Points on a hilly landscape, in no order, each with its height.
A ball rolls from a point to the lowest of its 2 nearest points, and stops where none of them is lower. Distance is the straight distance between rows; heights are no part of it.
Z_958 height 303: [ 96  56 134 154 160 141 156 136 138 139 150 136  81 112 120  92  61 146
  99 100 154]
Z_598 height 100: [133 117 108  79 205 116 143 144 147  86 110 139  86 111 118 139 141  94
 161 172 131]
Z_140 height 499: [128 113 124 157 119 102 150 141 101 147 130 163 119 144  89 100 131 106
 134 134 111]
Z_71 height 25: [141 106 123  94 175 145 171 158 172 100 131 154  75 125 111 149 119 121
 168 161 113]
Z_378 height 119: [ 87 120 122  88  84 197 100 133 166 150 143  79 129 117 100 123 139 196
 115  85 139]
Z_214 height 280: [101  78 162 172 132 135 152  91 137 144 153  94  68 107 138  77  80 154
 107 105 144]
Z_174 height 320: [137 156 149 126  75 141  95 119 108 162 119 102 148 161 168 139 169 169
 154 112 136]
Z_292 height 339: [131  95 172 123  80 143 168 175 129 182 162 164  97 101 117 149 109 144
  92 173 121]
Z_915 height 109: [128 138 125 101 153 140 154 132 135 120 116 187  87 152  99 148 111 129
 155 154 146]
Z_784 height 256: [106 205 122 118 174 148 109  99 181 107 168 145 111 123 119 139 129 111
 140 110 134]
Z_762 height 326: [ 94  53 133 137 177 183 148 170 147 145 117 139 111 109  92 118  67 150
  94 137 161]
Z_107 height 368: [137 163 135 102 157  92 144 126  92 146 141 119 107 141  98 105 148  38
 138 137 113]
Z_445 height 469: [129 179 118  79  74  96 152 137 127 114 137 147  77 135  86  98 175 157
 119 122 111]
Z_780 height 379: [142 125 188 134  84 116 114 135 129 165 156  92 137 123 201 145 156 134
 128 165 103]
Z_705 height 419: [157 125 151  77 131 135 182 169 124 156 163 133 143  95 116 156 106  84
 102 164  94]
Z_300 height 420: [153 130 108 163 116  98 141 135 153  99  96 181 128 138 160 104 167 134
 209 158  94]
Z_750 height 204: [ 82 114 128 129 106 158  86 112 160 119 131  86 139 110 107 108 142 168
 102  66 130]
Z_450 height 480: [133 106  95 150 162  89 136 135 104 111 116 152 159 147  80 108 128  76
 134 100 117]
Z_764 height 357: [124  99 116 128 164 220 155 176 159 150 116 121 142 108  79 143 102 131
 116 136 162]
Z_289 height 376: [128 132 152 105 120 149 175 160 147 152 165 171  92  87 103 136 104 123
 107 179 103]
Z_22 height 707: [127 182 125 155  96 174 114 120 106 145 142 171 176 140 145 134 142  98
 152 149 132]
Z_26 height 253: [113  46 147 107  94 162 153 162 159 198 152  91 109 120 135 123 111 171
 110 125 141]
Z_156 height 451: [126 156 114 106 128 133 125 116  98 159 139 126 135 179 142 124 169  84
 207 123 113]
Z_243 height 607: [148 136 120  58 146 143  99 143  68 145  92  90 164 136  96 172 133 104
 104 160 147]
Z_576 height 734: [152 154 124 143 109 180 104 108 116 185 112 138 198 128 154 159 118  88
 154 141 179]
Z_489 height 391: [127 115 138 107 186 201 143 184 133 119 109  86 132 117  88 134 110 115
 103 152 129]
Z_119 height 496: [109  72 153 176  98 141 126 144 121 138 142 123 113  88 171  61 151 132
 125 157  87]
Z_646 height 445: [126 104 114 157 108 103 130 130 144 121 118 131 115 142 170  71 180 119
 214 141  86]
Z_471 height 323: [108 165 111 119 146 168 114 100 154 117 143 151 112 119 124 127 159 122
 177 130 124]
Z_727 height 238: [139  96 154 164 100  70 136 127  73 117  96 131 104 169  95 130 106 176
  80 126 139]
Z_826 height 486: [116  42  95 160 128 173 108 126 119 164 116  88 164  92 167  71 116 110
 159 109 156]
Z_80 height 247: [128 142 136 170 164 108 105  97 177 138 133 133 138 120 145 133 102 113
 154  93 160]
Z_622 height 209: [105 134 126 135 190 113  97 103 148  79 125 135  91 109 114 115 148 145
 121 149 143]
Z_657 height 132: [111 166 163 154 142 145 126 123 158 123 164 166 137  82  90 157  91 119
  68 139 134]
Z_287 height 242: [138 231 137  89 106 106 126 110 103  90 145 148  90 144 157 190 129 172
 129 122 128]
Z_238 height 373: [126 132 139 205 110 115 108 138 140  96 106 184 161 104  92 115 117 150
  87 110  58]
Z_254 height 442: [133  78 106 129 202 191 122 124 109 128 115  87 153  95 158  99  69  88
 101 144 170]
Z_148 height 309: [130 181 120 168 158 113  65  80 128  79  74 123 139 171 156 130 139 150
 153  93 132]
Z_461 height 626: [144 121 116  97 132 101  93 121  53 125  95  92 154 153  96 141 151 127
 104 143 154]
Z_187 height 294: [ 98  66 148  97 114 145 140 138 114 171 143  67  90 116 144 106 125 158
 107 147 131]
Z_873 height 396: [126 146 173  75  98 102 116 124 145 128 164 108  56 106 148 131 164 176
 126 150 107]
Z_760 height 322: [171 120 152 143  93  77 128 162 143 135 140 125 150 116 209 157 148 151
 136 162  83]
Z_106 height 461: [128  94 102 124 174  99 141 138  77 144 114  98 149 156 101 131 124  75
 130  93 140]
Z_361 height 252: [145  60 140 144 160 114 133 100 114 114 163  85 107  81 168  96  58 154
  58 110 142]
Z_752 height 371: [132  83 146  67 149 147 167 170 143 161 146  69 108 132 131 134  97 113
 133 114 112]
Z_189 height 168: [122 140 126 149  54 143 164 134 176 143 173 121 140 162 208 142 155 136
 160 112  98]
Z_903 height 785: [124  91 141 192  98 131 109 120 141 157  97 110 164 147 143 107  98 149
 128  91 135]
Z_282 height 383: [120 139  83 123 115 146 136 124 134 108 115 197 124 141 138 104 168 128
 197 152 130]
Z_463 height 338: [144 111 153 163  90  72 131 158 146 105  94 159 132 108 115  96 130 161
  78 139  58]
Z_271 height 478: [133 116 121 129 113  93 145 160 104 110  93 162 121 106  58  82 142 127
  86 141 126]
Z_678 height 609: [148 153  74  48 144 137 156 145 125  71 123 154 127 121  85 196 131 144
 103 149 129]
Z_333 height 462: [129 144  89  99 150 103 120  95 132 105 116 143 125 154 149 161 145 137
 204 106 143]
Z_845 height 191: [125 138 168 153 185 136 106 109 173 127 154 128 117  77 130 128  85 109
  79 131 146]
Z_245 height 331: [118 144 152  68 142 122 110 109 167 130 157  89  94 123 141 153 140 145
 150 126 126]
Z_465 height 655: [114 145 110 142 125 141 100 120  58 133  91 115 137 184 104  90 170  99
 152 137 142]
Z_620 height 545: [142 148 121  69 115 104 136 142 129 100 126 145 120  74 103 127 172 114
 116 172 112]
Z_900 height 293: [142 144 167 156 133 109  97  85 133 161 124  86 135 140 163 119 104 102
 163 108 151]
Z_317 height 422: [127  85 116 108 213 168 133 162 122 104 125  77 115 103 118  99  87  90
  95 139 125]
Z_133 height 421: [139 142 123 100 174  94  92  84 106 130 111  94 127 160 155 149 160 107
 187 114 149]
Z_102 height 275: [ 98 133 139 157  91 147 107 120 161 134 163 101 140 105 117 103 148 148
 125  88  80]
Z_746 height 470: [112  89 133 146 103 136 131 125 135 132 127 133  78 114 150  77 158 145
 180 152 117]
Z_835 height 269: [108 130 130 144  59 131 146 133 172 132 182 116 132 115 155 122 154 137
 142 110  65]
Z_14 height 506: [122 183 131 100  95 128 119 135 118  94 119 159 107 106  81  84 185 119
 112 145 119]
Z_685 height 752: [148 148 124 188 119 161  97 113 111 162  75 140 191 152 140 151 119 117
 135 110 198]
Z_700 height 259: [146 135 136 148  58 109 148 139 167 122 138 121 160 167 219 168 144 152
 131 134  67]
Z_179 height 315: [155  67 153 177 104  63 136 161 122 105 107 149 111  89 146  92 113 166
  93 168  79]
Z_402 height 485: [113  97 113 169 186 152  93 110 147 125 106 143 167  83 163 111 116  94
 176 146 171]
Z_422 height 527: [131 131 105 107 154 152 149 120 169 159 149 131 154 118 128 156 118  82
 169 130 143]
Z_143 height 341: [130 141 158 141  98 103 100 102 123 167 129  84 131 183 194 116 146 126
 180 116 126]
Z_163 height 579: [150 180  84  58 121 127 133 136 107  78 117 160 155  80 113 170 158 121
 104 171 131]
Z_808 height 494: [126 156  83 101 122 118 146  98 132 118 142 142 141 169 142 137 151  91
 218  94 125]
Z_117 height 325: [122 196 134 111 161 110 126  99 135 126 161 122 126 151 114 136 124  64
 142 115 107]
Z_867 height 208: [125 100 157 169  91  96 110 127  92 134  65 101 144 179 126 125 102 188
  73 114  99]
Z_457 height 555: [131 125 117 119 168 160 131 148 135 138 140 147 177  89 111 150 119  76
 125 158 143]
Z_635 height 403: [141 171 117 111 112  77 137 123  94 128 134 137 115 176 104 107 168  69
 165 104 104]
Z_763 height 311: [109 117 113 161 182 106 143 115 186 154 147 127 116 144  93 118  83 102
 107  54 163]
Z_506 height 580: [144 117 133  94 171 139 103 151  91 129 121 122 178  78 111 156 129  94
  93 175 127]
Z_199 height 295: [142  55 154 143 128  75 132 157  99 113 142 125 103  80 138  99  89 155
  71 142 106]
Z_558 height 458: [154 130 112 129  80  47 181 147 122 100  92 187 130 130  69  85 147 116
 121 117 104]
Z_629 height 284: [136 152 107 178 138 116 145  97 214 145 153 149 122 122 119 135  93 110
 141  60 148]
Z_957 height 249: [127 174 114  53 133 127 111  96 133 112 150  98 125 122 151 172 150 155
 134 106 129]
Z_639 height 515: [113  68 105 123 123 170 108 121 137 161 118  86 189  90 119 111 132 124
 116 112 141]
Z_662 height 234: [127 169  67 138 109 175 151 102 176 121 142 159 141 138 139 168  93 117
 140  93 176]
Z_658 height 441: [123  99 112 110 138 101 135 116 118 151 139 100 144 148 104 142 114 119
 130  83 129]
Z_181 height 271: [142  46 124 110 167  94 141 127  87 112 145  95 115 107 127 110  71 138
  59 112 136]
Z_504 height 639: [136 135 124 137 128  91 126 110  31 129  89  99 122 182  95 113 144 102
 101 136 151]
Z_392 height 407: [146 142 113 174 128  93 141 139 142  83 135 190 181  93  92 130 117 101
 119 117  80]
Z_695 height 440: [137 161 165 105  70  73 134 138 114 111 135 129  64 155 123 112 162 169
 128 132 104]
Z_866 height 156: [141 129 126 114 186  85 123 120 123  77 100 154  78  93 131 111 149 100
 152 175 141]
Z_609 height 678: [101 165 117 144  98 175 102 109  89 145 121 131 157 148 126  97 188 110
 150 132 126]
Z_264 height 334: [127  80 147  58 150 153 148 161 126 143 133  46  57 127 127 130 118 147
 128 153 117]
Z_219 height 505: [108 104  88 160 220 136 112 108 135 101 106 157 132 131 137 130 121 116
 152 155 184]
Z_207 height 178: [109 154  71 165 123 160 162 111 168  96 135 204 158 164 106 162  76 116
 123  78 172]
Z_424 height 433: [149 156 179 135  44 140 146 159 120 141 160 123 130 140 184 147 187 146
  95 159  89]
Z_79 height 463: [114  78  97 162 174 173 122 103 104 124 115  96 146  86 171  83 111  96
 165 139 155]
Z_434 height 55: [117 183 104 143 156 158 140 129 170 101 165 184 152 129  78 167  80 117
  68 114 140]
Z_430 height 124: [118 215 104  72 149 141 121 115 127  86 143 127 105 156 138 183 126 146
 126 104 147]
Z_976 height 205: [104  89 140  86 104 181 149 143 165 180 139  90 101 150 105 146 114 181
 121 106 149]
Z_345 height 436: [148 144  90 134  78  74 168 148 127  85 127 173 167 122  90 128 145 120
 121 119  78]
Z_847 height 372: [144 135 116 142 160 108  72  89 119 108  81  97 178 138 158 153 154 122
 171 115 149]
Z_565 height 255: [116 173 130 145 186  98  68  87 126  68 113 126 109 144 138 114 162 155
 132 121 149]
Z_314 height 232: [121 161 144 134  98 128  60 107 104 110  94  77 147 157 150 120 167 173
 121 102 114]
Z_85 height 266: [135  92 144 113 127  92 146 143  64 139  98 129  90 140 107 141 126 164
 104 163 160]
Z_257 height 324: [131 232 159 124  68 119 113 121 113  96 145 138 117 136 179 161 147 187
 116 128 103]
Z_93 height 227: [147 104 163 141 181 117 107 108 159 138 149  79 107  65 162 119  65 122
  70 108 163]
Z_802 height 300: [148  87 160 104 112 117 156 172  91 153 119 171  86 104 102 154 109 148
  81 201 148]
Z_288 height 125: [ 98 166  81 152 124 157 160 128 137  90 149 228 137 141  75 151  92 133
 103 106 144]
Z_588 height 411: [120  75 103  78 120 133 164 152 130 186 129  81 143 157 119 150 107 111
 151  85 142]
Z_348 height 765: [127 134 153 187 110 143 104 106  72 150 100 153 170 168 114 148 108 135
 106 132 172]
Z_604 height 492: [126 123 108 120 128 151 144 125 129 194 134 109 161 161 147 129 138  68
 193 122 141]
Z_573 height 776: [127 141 163 215  78 147 105 127 122 156 105 161 151 166 128 128  98 164
 128 115 134]
Z_761 height 384: [173 199 168 130  37 113 135 143 125 116 145 142 132 151 184 163 151 171
  95 154  77]
Z_41 height 155: [122 127 143 142  81 116  89 127 107 107  88 110 134 154 125 121 151 195
  99 122  93]

Call two points neighbours if one is among the 2 nearest of the other. Go from one point of each pair to the other, from neighbour to neighbour, staying as low as possible. Name the highest point that can't be avoided.
Z_71 and Z_434 | Z_119
Z_71 and Z_189 | Z_140
Z_378 and Z_189 | Z_102
Z_41 and Z_80 | Z_143
Z_430 and Z_378 | Z_424
Z_784 and Z_71 | Z_808

Where does a ball stop that starts at each point below?
Z_573 | Z_156
Z_271 | Z_434
Z_764 | Z_434
Z_119 | Z_434
Z_678 | Z_430
Z_504 | Z_156
Z_106 | Z_378
Z_163 | Z_430
